Points on a hilly landscape, in no order, each with its height.
From any point a climber steps to the highest of the 2 points nearest to it. It stops when none of these is higher. Distance is the straight distance between rows; heights are no part of it.
togi (h 42.0): [200 102 102 158 105 132  99 149 151 103 123 141 112 118 122  91  56 135
  90 124 116 122 136 140 124 100 151 125 155  99  46 154 161 123 114 158
 129  66 126 158 126 104 118  78 144 132  97 128 110]
Navam (h 27.4): [112 140 123 145 135 127  94 120 135 140 150 121 175 137  97 152  98 114
  84 127 106 188 143 161 140 132  96 167 119 138  50 120 155 107 125  86
  94 171 171 139 151 161 149  64 145 156 140 129 121]
Vaga (h 44.4): [117 170 108  61 119 114 113 122 119 132 119 114 175 125 135 208 136  98
 176 157 162 141 152 121 128 149  52 100 159 164 197  84  75 159 149  76
  84 145 135 153 102 127 105 160 126  98 117  84 116]
dus (h 23.1): [133 177 140 164 120 136 142 123 126 177 151 120 188 148  74 138 124 124
  78 108 105 162 141 196 133 131  76 160 110  95  70 142 139 126 122 102
 120 160 161  89 149 179 142  74 150 129 159 162 145]
dube (h 37.0): [177 110 114 134 115 149 102 126 161 117 104 120 141  79 121  96  73 153
  77 124 124 127 156 138 135 138 164 140 112  88  33 157 130 105 142 115
 128 163 146 146 141 128 145 100 191 135 154 131 110]
tov (h 24.6): [164 119 129 132 143 104 113 116 116 118  97 171 113 124 128 119 112 130
 154 113 100 148  59 167 153 105 114 110 160 116 141 114 143 139 125 163
 153  88 106 128 105 101 131 130 152 146  97 152 169]
vadel (h 50.4): [111 107 100  90 137 136  93 146 144  86 129 110  84 145 123 121 100 114
 112 188 126 142 168  88  82 141 129 115 141 190 103 152 173 166 136 133
  84 107 140 176 146 130 110 113 100 132  98  87  99]
puse (h 59.2): [ 98  92  84  86 113 146  60 130 115  76 127 131  76 144 155 111 116 122
 105 170 110 147 152 152  76 132 117 106 146 163  85 110 161 177 106 130
 132  91 148 173 156 117 125 106 111 137  71  91 110]
Rof (h 33.0): [120 123 161 192  74 155 155 116 140 165 104 165 146  82 146  91 161 157
 127  83 140 112 121 174 104  60 112 100  91 138 106 165 119  88 125 130
 188 128 136  86 169 133 127 136 139 149 137 145 126]
kegif (h 20.7): [ 83 116 183 176 152 109 183 135 114 148 140 146 184 163 113 178 193 124
  96 146 180 104 155  93 153  88 138 121 104 149 174 146 112  51 145  98
 115 147 154  96 128 151 106 182  77  91 122 125 104]
rego (h 50.3): [129 167 117  98 129 119  80 125 139 146 114 126 165 142 132 177 122 109
 159 139 148 143 140 115 151 159 111 136 159 129 156  82  56 138 146  86
  71 171 149 170  97 140 128 109 145  99 127  99 102]
fotop (h 11.1): [155 167 125 193 125 130 163 166 114 174 178 126 185 146  97 117  99 125
  71 104 155 108 159  94 144  90 141 166 105 103  82 168 138  68 100  87
 122  87 140 165 105 134 103  81  76 139 130 130 132]
lutag (h 36.5): [149 121  77  96 154 135 133 143 120 111 166 135  57 136  73 110  54 180
 119 176 121 152 134 139  85 127 108 135 136 157  75 176 196 177 107 161
  98  54 128 159 119 138 148  86 150 104 119 110 114]
zegif (h 18.0): [ 79  96 107  63 135 116 154 105 104 105 147 112  86 131 132 104 162 144
 137 170 121 151 140 129  94 157 125 118 119 152 161 120 167 182 140 157
 160 150 100  99 150 142 137 157 133 131 116 127 134]
Bur (h 51.5): [192 123  90 164 103 140  58 157 128  90 126 137 130 132 128 115  54 101
  84 116 128 111 151 138 112 120 111 147 145 108  53 124 147 135  94 105
 115  67 127 195 124 113  97  94  92 158  92 108 123]
gokar (h 13.9): [165 149 129 111 108 147  90 160 223  96 106  64 107  87 146 109 111 105
 150 134 102  71 150  55 118 152 166 115 151 144 137 124 120 132 138 128
  78 192 125 155 149 111  91 153 100 137 143 117  97]
Sunus (h 41.9): [156 134 128 123 115 158 102 159 189  75 125  82  82  59 172  97 122 118
 175 139 119  79 147 136  88 157  94 104 123 176 160  80 169 151 117 118
 141 168  76  98 148 113 141 176 108 161 137 126 149]
Mer (h 28.6): [136  57 155  85 174  93 125 133 125  97 100 125 101  81 114 146 101 111
 108 158 120 181 114  55 149 148 168 124 134 185 127 196 189  97 194 133
 100 171 114 136 134 109 126 150 184 140 147 124 106]
Limug (h 55.8): [110  80 172  66 126  70 117 100 141 124 130 130 112  92 172 159 163 109
 192 146 106 177  63 103 169 145 149 128 160 141 180  97 125 130 175 168
 143 151 101 114 130  83 145 154 168 138 116 123 116]
sir (h 23.8): [103 145  99  59 114 150 141 140 160 143 124  64  63 108 127 108 136 149
 178 142 119  86 153  79 119 174 163 119 139 129 168 140  91 196 139 136
  96 142 102 136 137 141 105 153 123  97 152 125  99]
tipu (h 28.9): [123 112 117 153 103 139 143 112 108 164 118 145 150 122 103 112 111 178
 129 108 111 169 112 195 126 100 103 141 120 121  62 154 110 134 133 145
 149 115 128  93 139 134 141  83 185 117 130 173 117]
seli (h 8.5): [141 132 150 144 132 127  98 115 146 111 105 122 168 140 153 159 160  64
 136 127 153 100 133 122 140 148 117 130 133 113 174  84  89 117 131 126
 125 189 140 124 129 123 116 168 108 120 124 123 128]
lumel (h 25.7): [142 118 126 121 101 136 153 113 162 101 166 100  94 137 150  48 153 159
 109 132 108  99 151 150 103 127 170 135 128  87 123 127 174 149 106 183
 183 144 121 109 150 147 121 129 130 150 138 122 138]
Veti (h 4.4): [ 92 138 177 144 119 135 164 144 140 119 145 114 143 106 157 138 187  98
 148 143 147  97 135 121 115 112  87 107 106 172 210  87 145 122 136 120
 140 186 112  89 151 128 107 191  80 132 132 141 132]
Bet (h 15.9): [ 90 192 141 179 108 139 137 118 153 152 176 135 171 144 127 125 160 148
 145 106 131  86 131 143 141 105 126 156 129 102 135 101 101  99  86 104
 121 134 154 144 138 137 117  85  79 140 137 131 122]
vonan (h 26.7): [ 93 169 101 147 130 131 159 155 110 163 189 152 126 133 104 116 114 193
 190 142 153 107 119  97 131  77 142 136 149 144 108 151 119  98  89  95
  97  33 112 164 109 120 129  83  79 119 111 130 119]
vak (h 33.7): [111  87 103  92 147 143  83 119 144 111 105 125 127  88 134 116  97 138
  98 144 112 165 146 140 126 163 138 144 110 141  59 140 142 124 155 118
 109 201 168 139 149 148 160  94 196 145 143 108  98]
nevu (h 58.6): [166 118  91  70 141 134 116 139  80 137 113 121  84 178 118 105 105 107
  62 128 121 148 166 126 105 197 146 137 125  65 117 133 104 189 114 166
 116  96 138 152  97 157 135 122 150 109 152 133 145]
zet (h 71.0): [138  60 111 120 100 141  45 126 124  63  83 158  87 130 156 110 100 124
 121 129 100 130 109 177 115 109 123  99 148 138  75 102 149 141 120 152
 148  94 131 136 159  83 123 136 140 166  64 105 127]
Fugu (h 8.7): [ 63 145 116 129 139 148 142 115 100 188 154 146 157 166  98 176 150 183
 161 133 133 149 116 160 148 113 130 174 120 134 100 114  78 108 130  94
 105 140 163 105 131 161 171  98 171  82 145 131 101]
Tave (h 35.6): [122 136 164 190  92 169 136 131 157 119 103 136 120  81 171  97 169 134
 146  95 123  96 129 183  83  84  95  90  88 156 145 135 151  97 111 117
 180 141 108  70 169 123 119 173 116 187 139 114 160]
Rov (h 16.7): [ 80 169  88 127 134 144 112 111  98 142 125 146 148 131 102 186 155 139
 171 129 139 133 138 177 116 129  55 127 119 130 148  86  88 155 100  85
 150 143 141 135 128 175 124 130 120  89 132 139 136]
sudi (h 19.6): [112  68 115  85 143 125 134 124  83  97 104 154  82  89 129 113 140 130
 121 153 129 162 122 166 114 145  86 113 112 152 150 122 190 177 153 146
 167 122  93  93 149 132 137 184 153 147 106 142 166]
kape (h 27.2): [ 86 129 142 133 160 125 186 177 101 149 154 150 118 135 111 125 128 170
 162 169 177 114 126  79 130  74 111 102 116 191 159 150 146 117 130  90
  93  80  74 123 110 121 133 159  71  99 107 150 150]
pibu (h 9.2): [132 182 170 172 135  72 167 117 147 146 181 120 199 157 109 148 161 100
 130 118 142  91 145  95 139 115  93 121 124 130 216 109 134  96 120 117
  99 136 133 148 101 125  86 120  32 146 114 113 146]
Rabi (h 46.1): [ 85 112 107  52 123 138 145  85 105 148 141  73  89 196 127 126 127 166
 139 150  76 143 127 111 120 181 214 160 111  91 149 149  56 179 134 169
 107 131 155 133 103 157 151  92 150 104 167  72  70]
bezuv (h 18.9): [129 168 121  75  98 133 101 141 201 110 133  73  81  91 158 124 130 132
 208 146 100  74 121  73 138 153 160 106 168 140 169 102  95 160 135 142
  90 154  96 142 133  93 113 151 106 115 130 127  92]
miges (h 59.7): [155 128 111  86 131 145 130 130 159 149  89  98  85  58 131  99  99 113
 129  82 136  86 168 113 126 197 141 151 123  64 124 133  91 172 142 139
 127 172 110 120 133 150 164 151 167 131 170 136 150]
Lisuf (h 11.0): [166 152 145 116 124 100 108 114 169  98 141  95 128 153 151 105 148  80
 130 127 113  95 117  97 141 165 166 121 156  96 171  86 117 133 131 168
 123 167 124 128 113 101 116 137 101 127 134 124 132]
Kati (h 49.9): [113 160 152 100 134  76 113  97 154 120 146 126 136 110 139 166 154 118
 197 127 119 133  74 130 166 133 107 115 162 142 190  67 109 127 131 142
 139 147 127 134 112  97 141 122 129 128 119 137 126]
Sok (h 51.0): [163 115 101 114 158 118 142 119  78 132 152 130 126 189  86 106  96 123
  49 143 128 177 144 139 121 163 137 152 115 103  77 154 161 163 131 161
 116 102 159 120 102 152 147 108 155 109 154 126 150]
mif (h 12.7): [161 156 138 192 148 105 163 145  96 153 158 154 167 198  91 124 114 124
  82 114 146 127 123 111 147  89 117 131 123  93 109 155 139 113 103 129
 126  44 127 159  88 118  92  98  58 135 105 140 173]
Kem (h 23.4): [ 96 125 152 152 151 135 194 182  99 172 154 147 161 153 102 145 154 155
 107 157 204  99 158  90 123  85 112 132  92 179 162 158 112  81 133  67
  93 110 111 105 120 165 121 182  75  82 129 130 130]
tovem (h 28.2): [ 74 135 115 153  97 163 185 123 108 175 141 149 141 138 125 116 185 203
 153 115 150 102 132 163 123  61 147 134 115 110 111 150  73 110 109 127
 173 106 122  93 145 137 126 139 137  81 126 152 106]
miri (h 16.2): [ 60  73  85  41 145 123 147  84  84 124 130 119  93 133 121 135 142 150
 151 186 114 179 125 126  95 167 119 126 108 188 137 144 125 178 154 144
 128 148 143 113 133 143 173 121 172 124 129  87 109]
bozul (h 49.7): [154 100 161 193 112 114 136  98 107 106 115 160 142 184 126 105 141 108
  62  98 100 137  95 152 132  87 157 112 134 100 109 154 168 117 133 185
 184  78 128 119 131 103  88 118 128 146 106 139 157]
Labem (h 12.3): [135 205 162 194 140 127 160 134 144 177 166 131 189 146 126 133 161 117
 120 105 156  57 138 131 135 109  86 136 101  97 193 118 108  89  82 111
 134 142 140 120 111 160 110 124  66 137 146 135 157]
zuvo (h 51.9): [106 120 111 191  48 157 133 142 121 149 152 145 146  74 137  81 123 141
 126 108 145 108 118 131  87  68 127 114 119 149  77 179 163 101 105  94
 158  58 135 127 138  99 103 104  83 183 102 149  79]
nub (h 21.6): [132 111 110 104 129 123 115 109  80  89 120 154 100 161 115 110 152 110
  81 131 109 142 130 184  86 143  77 102 117 124 144 103 175 184 116 173
 177 110 131 105 138 131 112 165 117 146 104 140 177]
kese (h 1.2): [142 103 140 182 123 170 138 177 119  99 112 137 132 153 152 110 119 105
  92 135 171  78 158 127 115  99 103 111  92 127 128 127 150 143 112 104
 134  96  80 122 141 116  95 187  54 128 103 142 177]
lolom (h 36.8): [203 120 112 160  99 143 162 155 133 152 146 118 107 106  96  52  68 170
  93 128 147 119 167 152 110  96 124 126 118 101  48 185 165 135 123 169
 139  63 118 129 110 135 124  68 161 111 139 152 113]
Ruka (h 54.9): [177  75 158 168 131 125 123 141 123  64  97 140 115 155 150  93 119 100
  79 126 109 118 110 130 139 103 179 105 131 120 131 133 198 111 142 160
 162  90  96 113 134 100 101 156 113 155  91 133 179]
Gifot (h 61.2): [141  45 140 131 135 135  92 162 120  50  74 152  85 135 165 119  97 112
 106 155 124 138 113 116 135 116 155  86 125 155 115 116 187 140 154 143
 131 107  93 126 140  86 117 175 122 142  71 133 149]
Lam (h 17.4): [ 75 195 127 137 123 115 139  79 121 144 135 130 156 162 114 200 192 118
 157 122 111 121 137 181 121 154  71 122 105 105 182  63 104 153 114 127
 169 179 178 112 129 170 119 116 103 101 143 136 124]
sovu (h 36.1): [159 152 132 103 140 107  97  99  90 136  77 125 136 138 163 214 150  57
 164 103 140 115 117 173 140 182  98 126 138  75 203  55  47 142 126 152
 164 129 158 115 104 131 140 189 106 109 137 142 124]
dereg (h 21.2): [127  98 119 180 114 150 139 132  89 148 124 148 154 162 115 122 131 128
  74 113 166 122 139 131 129  64 145 157 121 116  45 164 116 119 127 106
 141  82 124 135 119 112 116 133 135  90 123 129 115]
fufa (h 41.5): [128 119  83  77 172  96 124 140 103 115 134 140  82 152  77 137  77 149
 155 182 135 174 121  96 102 142  86 114 150 200 114 148 165 168 130 125
  80  67 123 174  89 123 154 105 122 115 116 117 135]
pon (h 28.8): [148 132 118  93 137 134 135 137 193 108 153  86  74 117 128  75 117 146
 116 152 109 106 150  96 101 167 160 131 139 117 137 148 181 168 120 176
 125 149 132 144 145 150 118 123 130 130 134 119 103]
neri (h 20.1): [100 183 122 159 122 137 131 139 121 155 176 145 157 164 108 148 146 169
 164 115 167  91 152 123 143 105 108 149 136 124 146 101  83 119  92  73
 101  80 110 165 111 150 102 105  74  93 123 117 118]
bop (h 33.6): [153 120 151 177 123 133  70 139 185  91 116 140 135  68 174 106 102 133
 186  97 105 108  88 130 134  94 129 121 154 155 110 119 146  60  96 105
 119 134 121 151 137  91 132 108 118 215 105  99 129]
fom (h 44.3): [155 118 149 186 105 125 149 127 128 136 139 137 137 120 135  62 123 143
  94 102 121 125 119 136 126  56 154 113 128 127 110 177 195  90 129 168
 170  65 120 125 141 123 110  97 124 166 112 138 148]
zubas (h 67.3): [111  96 140  68 132 124 130 122 164 160  89 107  98  33 142 125 115 137
 143  89 128 118 143  86 133 175 155 154 129 100 121 145  86 141 167 128
 115 205 123 107 152 143 188 155 196 134 163 128 107]
famum (h 41.6): [167 121 116 144 138 145 122 130 131 145 115 125 161 153 106 134  87 132
  61 110 136 142 142 115 164 136 193 170 118  81  43 174 108  87 141 108
 111 148 149 137 114 127 147  90 179  97 162 148 118]
Fet (h 60.9): [119  88 177  76 131 112 110 131 163 136 104 128 133  41 174 158 135  92
 174 113 132 146 103  78 168 155 148 133 149 133 149 126 100 107 178 131
 121 200 114 101 148 101 159 170 181 129 145 125 103]
ros (h 16.3): [146 170 180 146 174  63 169 151 140 170 162 138 163 140 120 127 137 146
 161 131 153 118  92  53 197  77 165 114 141 136 188 143 127  71 145 130
  98  90 100 137  61 106 141 120  94 114  94 138 136]
nop (h 44.8): [ 84 178 125 130 124  93 100  86 153 135 139 140 141 147 131 187 159 156
 211 112  88 134  80 163 179 117 133 121 155 109 177  41  69 122 109 126
 115 136 151 143 102 117 149  82 125 107 114 139 101]
femam (h 29.0): [116 137 123 147 120 119  77 109 167  90 145 135 118 119 153 113 126 133
 168 119  81 130  94 151 129 121 123 130 169 141 120  83 151 120  96 138
 129 138 147 156 152 110 131  83 120 186 103 114 124]
mimu (h 31.5): [ 86 104 118 131 144 139 143 143  91 119 135 162 106 136 107 123 127 160
 142 159 161 136 123 129 116  89  94 110 130 170  98 146 156 140 122 108
 118  71  92 136 130 113 130 149 100 114  95 139 149]
sov (h 22.3): [161 132 131 128 156 113 104 125 114 119  73 170 121 104 143 185 112 107
 200 105 129 122  43 172 156 123  76 101 151 119 167  99  99 127 109 146
 168  91  96 104 102 100 136 177 145 133 107 158 167]
napi (h 40.0): [117 142 133 190  95 144 108 144 156 138 157 160 167  81 154 110 110 137
 158 106 130 101  94 122 122  90 125 125 129 146 112 146 134  67  79  86
 125 101 147 154 150 103 108 110  74 204  98 124 114]
Pogev (h 31.1): [ 99 123 110 106 141 147  95 108 120 142 120 115 167 154 119 166 119  99
  98 146 123 193 153 133 128 169 115 157 114 158  87 123  96 127 158  91
  83 201 186 146 132 165 156  81 182 116 151  99 102]
Zasu (h 71.2): [158 172  99  84 127 154 122 145  84 172 116 111 112 194 117 126 110 119
 106  96 127 150 164 135 143 209 147 166 118  52 126 106  57 175 113 118
 100 107 127 143  99 184 143  91 164  80 174 121 129]
nibu (h 18.1): [109 124 168 164 156 109 158 142 124 135 141 139 176 126 108 147 152 123
  79 121 158 138 129  85 149  94 139 132 105 152 141 161 136  35 133  87
 137 179 152 123 146 139 123 130 112 130 136 134 132]
lozo (h 19.7): [101 146 112  78 147 137 167 146 144 164 149 101  95 108  91 105 123 156
 142 142 164 104 144  78 109 162 146 145 124 155 129 168 107 140 152 115
  85 159 123 121 120 166 140 145 139  97 178 127 113]
fep (h 70.7): [144 121 104 205  76 143 103 129 104 125 147 146 159 116 116 110  97 107
  83 102 130 102 136 153  94  99  89 135 126 118  60 155 160 142 102 102
 150  56 139 145 126 107  82  98  83 174 100 141 110]
Dar (h 31.3): [118  82 123  79 171 103  89 129 142 110 105 135 124  72 122 146  90 114
 123 152 120 194 123  83 148 155 123 127 131 184  92 161 151  95 175 103
  88 213 155 148 128 128 139 106 198 154 142 105  93]
kap (h 59.3): [152 182 105 102 132 127 112 138 136 172 127 123 147 146 112 153 100 115
 144 111 136 135 133 140 165 177 137 162 145  66 131  84  66 152 127 105
  90 152 133 140  95 156 160  86 159  99 158 155 131]
pes (h 20.4): [ 97 166 155 146 170  81 192 141 108 182 188 152 144 136  90 121 127 189
 169 138 149 135  90  77 159  65 145 122 136 168 155 157 143  68 118 114
  93  67 127 139  85 125 159  86  93 128 112 121 130]
pupif (h 22.0): [158  79 172 126 149 102 127 139 125  96  78 127 125 144 155 141 121  87
 102 130 125 132 104  58 175 149 222 114 139  92 161 139 129 114 175 156
 116 137  88 117 109  79 123 176 138 106 112 150 135]
muk (h 25.6): [ 74  95 114 130 114 171 166 145 106 173 119 170 137 111 115 136 162 185
 128 131 184 121 139 152 114  79 120 156 105 157  78 164  84  94 139  75
 146 141 139  84 157 158 156 173 162  81 139 126  97]
Bipim (h 9.7): [152 132 146  97 131 123 112 169 176 109  98  94 138  67 131 155  93  91
 124 146 125 114 136  36 147 150 142 109 141 169 139 154 127 108 174 103
  69 204 111 143 130 100  99 174 132 129 139 128 110]
Tas (h 23.5): [142 133  96 109 110 131 145 105 112  93 142 114  90 137 128  86 165 130
 126 113  95 111 124 180 105 147 119 112 116  93 168  92 157 179  93 184
 206 124 103  83 144 141 119 147 127 148 134 145 174]
Tinag (h 39.4): [127 129  96  47 136 149 138 103 107 168 116  66  87 166 112 142  87 137
 145 131  72 155 122  97 128 188 178 145 146 126 155 151  52 199 152 141
  57 102 168 169 108 160 152  91 170 104 179  71  74]
val (h 23.7): [ 93  89 103 122 128 166 137 116  81 139 114 140 125 159 119 126 156 141
  87 141 168 141 151 146 111 117 138 167  96 133  60 160 110 138 145 110
 141 124 134 113 137 136 137 160 156  82 130 111 114]
dad (h 3.0): [125  98 158 180 139 168 145 155 118 102  85 146 138 131 170 151 156 102
 130 138 164  88 134 149 118 107 101 108  92 133 161 110 143 131 132 114
 152 151 103  79 140 122 110 224  88 130 113 155 156]
zogen (h 4.3): [177  92 173 158 130 139 117 123 142  63  92 114 142 121 149 113 137  93
  63 116 130 112 159 100 150 141 185 123 101 112 134 151 161  68 149 119
 168 192 122 124 161  97 126 167 150 146 140 149 151]
gop (h 40.1): [135 175 125  65 106 100 118  93 105 124 119 101 165 123 151 224 158  57
 170 135 145 130 149 151 128 172  61 100 146 119 227  58  61 154 139 123
 127 137 163 124 105 125 110 180 103  94 135 112 126]
nuzo (h 19.5): [185  93 167 129 166  72 132 103 118 107 104 135 144 148 138 123 127  82
  72 111 112 163  91  99 178 158 203 142 150  72 161 135 152 104 160 175
 151 144 119 130 101 107 136 135 167 138 136 145 163]
lipu (h 26.6): [120 107 115 119 143 106 125  95  90 142 100 177 125 125 106 149 117 160
 143 115  88 198  70 194 146 123  95 128 140 115 116 124 145 148 135 163
 158 118 131 106 120 127 146 105 200 141 121 159 147]
bifu (h 18.4): [111 124  74  97 129 164  89 130 111 112  81 149 117  83 128 151 137 128
 180 129 150 125 129 179 117 140  58 121 114 135 137  93  96 163 107  94
 160 152 110 123 139 148 142 170 142 116 119 140 156]
fugaf (h 41.8): [156 134  89  70 141 165 111 122 147 124 110  56  95 150 121 122 103 104
  84 144  90 149 159  80 110 193 175 129 150 141 132 168  96 187 147 142
  63 134 181 182 124 157  97 111 149 112 160  72  86]
Vod (h 39.6): [133 125 132 148  94 117 156 149 143 157 150 137 104  64 136  47 120 194
 144 127 122 147 112 156 110  50 138 112 139 156 115 178 190  89 128 158
 151  77 120 131 153 142 140  86 151 164 131 130 126]
lop (h 11.6): [ 83 181 133 179  96 154 145 138 131 207 176 145 184 154 105 152 144 174
 139  97 123 119 129 155 145  76 142 175 133 113  84 122  79  83 104  66
 107 107 160 117 141 154 139  68 133 108 144 138  84]
Nerov (h 30.7): [109 125 138 174  91 150 163  89 107 156  84 179 143 125 140 144 175 166
 185  98 116 104 110 194 109  82 110 107 108 112 115 147  83 121 124 165
 213 122 129  71 158 135 113 130 147 108 118 168 122]
rol (h 25.3): [127  74 141  90 165 109 131 132 144 121  92 123  91 108 134 115 106 137
 127 141 123 140  99  75 148 152 197 122 144 119 115 167 141 139 161 156
 109 137 100 126 115 115 143 156 161 125 122 133 116]
bel (h 51.8): [200 151 124 110 115 147 151 151 158 133 113  90  73  79 150  81 112 101
 154  82 137  51 157 124 132 188 146 125 116  58 153 117 106 164 101 155
 156 124  70  93 113 123 156 168 143 136 171 152 175]
nef (h 32.8): [138 115  99  93 137 139 117 137 181  95 147 123  52 122 123  92  80 186
 142 158  97 125 119 123  98 126 159 130 159 119  98 153 179 162  94 177
 122  89 127 160 138 124 129  94 149 123  97 109  97]
bukeb (h 22.2): [ 59 130 169 171 126 110 129  78 152 128 145 153 151 156 156 147 199 143
 143 114  95 129  91 143 151  94 166 132 133 109 131 101 119  86 121 147
 141 161 166 126 152 108 120 103 121 151 106 116  99]
rikom (h 34.9): [127 158 100 122 159  99 147 146 112 142 171 133 120 171  69 136  91 161
 163 162 144 144 134  86 120 125 107 142 141 168 117 139 140 131 116 103
  71  70 126 182  87 131 138  75  83 112 125 109 131]
fodub (h 18.8): [ 56 125 147 157 103 121 143  85 145 118 178  95 142 181 149 114 200 141
  96 126 121 110 139 112 130 102 214 150 123 101 118 108 120  87 117 139
 140 155 158 137 158 113 112 102  94 126 128 102  73]
mosaf (h 48.4): [141 134 101  82 134 165  88 140 116 109  99 103  97 175 141 122 115 107
 100 154 134 143 157  92  98 167 136 122 140 161 112 146  97 177 151 100
  81 103 130 191 122 149  91 127 115  89 124  73 105]
posa (h 19.8): [ 90 205 145 165 120 124 152  85 125 163 167 139 174 170  87 160 161 117
 106 116  84 145 134 195 107 143  61 142 104  94 128 101 155 147 103 118
 150 165 170  98 154 170 123  75 111 135 162 150 154]
lubo (h 25.2): [111 142 158 199 117 128  83  88 175  89 123 134 139 146 172 140 171 104
 153  90  85  91  91 159 123 122 149 124 145 114 133  88 121  88  91 142
 156 146 150 119 155  86 102 116 100 194 112  96 128]
gofil (h 17.2): [170 141 108 156 118 136 143 159  73 145 146 145 119 206 102 110 113 138
  93 117 162 118 143 122 138 101 132 150 133  99  66 150 105 145 104 116
 118  32 101 162  86 120  97 112 105  81 124 130 143]
domoz (h 46.5): [159 111 135 142 154 119 148  97 100 134 138 123 167 169  99 125 104 112
  29 113 109 186 138 144 156 156 180 163 107  71  80 160 154 107 145 151
 134 164 158 103 125 150 154  93 187 127 167 150 146]
tizi (h 5.5): [180  73 195 154 147 129 131 139 121  96  83 124 159  81 167 166 146  47
  94 114 143 144 128 102 155 146 135 132 104 124 182 135 166  76 174 129
 164 196 111  90 135 110 131 204 147 145 157 150 157]
tapib (h 6.3): [ 73 153 178 152 106  91 163 121 148 113 171 114 168 133 142 143 190 110
 143 148 133 109 151  86 130  94 133 104 132 166 206  98 138  88 139 110
  84 170 133 115 133 105  89 151  50 134 111 109 104]
mozor (h 35.9): [119 113 122 125 116 143 143 141 135 123 118 151  92  70 133  71 123 186
 167 137 134 121 109 153 126  82 114 106 137 156 107 145 159 116 119 126
 142 112  95 120 149 121 142 138 152 140 109 144 142]
bamel (h 14.6): [ 90  91  85  61 159 131 123 102  53 151 101 141 112 153 114 179 120 128
 140 151 108 213 108 156 119 170 106 142 114 148 124 117  94 174 140 120
 117 119 159 121 109 140 197 101 185 106 132 115 131]
biko (h 20.2): [136 116  81  88 149 120 108 120  80 108  70 158  98  88 118 178 115  92
 160 121 136 148  92 178 115 147  43  95 113 123 160  92 120 171 110 138
 178  95  96 104 124 132 144 189 135 123 114 165 180]
boz (h 14.5): [103 154 148 159 100 112 122 100 165  96 163  95 133 197 153 104 195  97
 117 123 125  87 151 117 134 136 177 123 134  95 170  77 109 119 115 152
 123 147 145 148 134 108  90 122  59 123 116 108 113]
Sotif (h 15.2): [142 179 147 161 147 114 180 160 137 177 169 124 165 127 111  93 122 158
  78 104 153 123 132  89 150  91 159 146 105 118 115 167 128  49 120 109
 126 153 155 125 120 159 142  91 127 126 153 132 142]
dufam (h 32.5): [174 138  96 166  97 143 132 141 101 144 133 133 132 111  86  81  74 165
 122 107 127 135 143 192 118 108  67 117 120 113  76 145 124 153 108 139
 147  78 113 123 121 144 125  72 149 113 140 183 145]
luk (h 12.4): [100 126 103  58 146  90 108 106  84 123 116 128 133 168 112 175 130 111
 137 158  99 218 119 144 101 171  69  98 143 167 157  77 121 173 143 123
 117 122 174 150  98 120 155  90 152 126 125 115 128]
Vevup (h 6.9): [188  99 177 116 139 104 114 148 142 100  93 109 172  81 164 185 101  41
 117 128 150 129 125  64 158 159 114 121 126 141 164 123 128 103 169 123
 113 191  93 115 123  85 114 193 130 133 135 135 147]
Labo (h 38.5): [130 144 158 164 124 135 121 136 163  90 140  98 100  96 175 113 174 104
 148 115  99  97 119 170  89 132  85 112 118 178 185  83 193 134 113 139
 183 147  85  80 148 115 109 172 102 195 138 118 182]
girib (h 45.8): [182 138 130  89 119 134 108 151 162  99 119  87  86  46 167 115  99  81
 150 108 133  94 141 126 110 201 101 124 126 130 166  91 137 168 135 150
 155 138  63  87 133 111 156 188 131 151 160 140 172]

Where does a climber stop that starts at each point below?
Rov -> fep
zegif -> fufa
mif -> zubas
Fugu -> zubas
Lisuf -> fep
Sotif -> zet

Call two points neighbours if one is among the 2 nearest of the other. Go from one point of each pair to the other, from neighbour to neighbour, staying as high as possible. Name the lowest point that can't be avoided.
fep / Zasu -> Rov
Rabi / zet -> fugaf
fep / zet -> fotop
fep / zubas -> bukeb
sir / fufa -> lozo
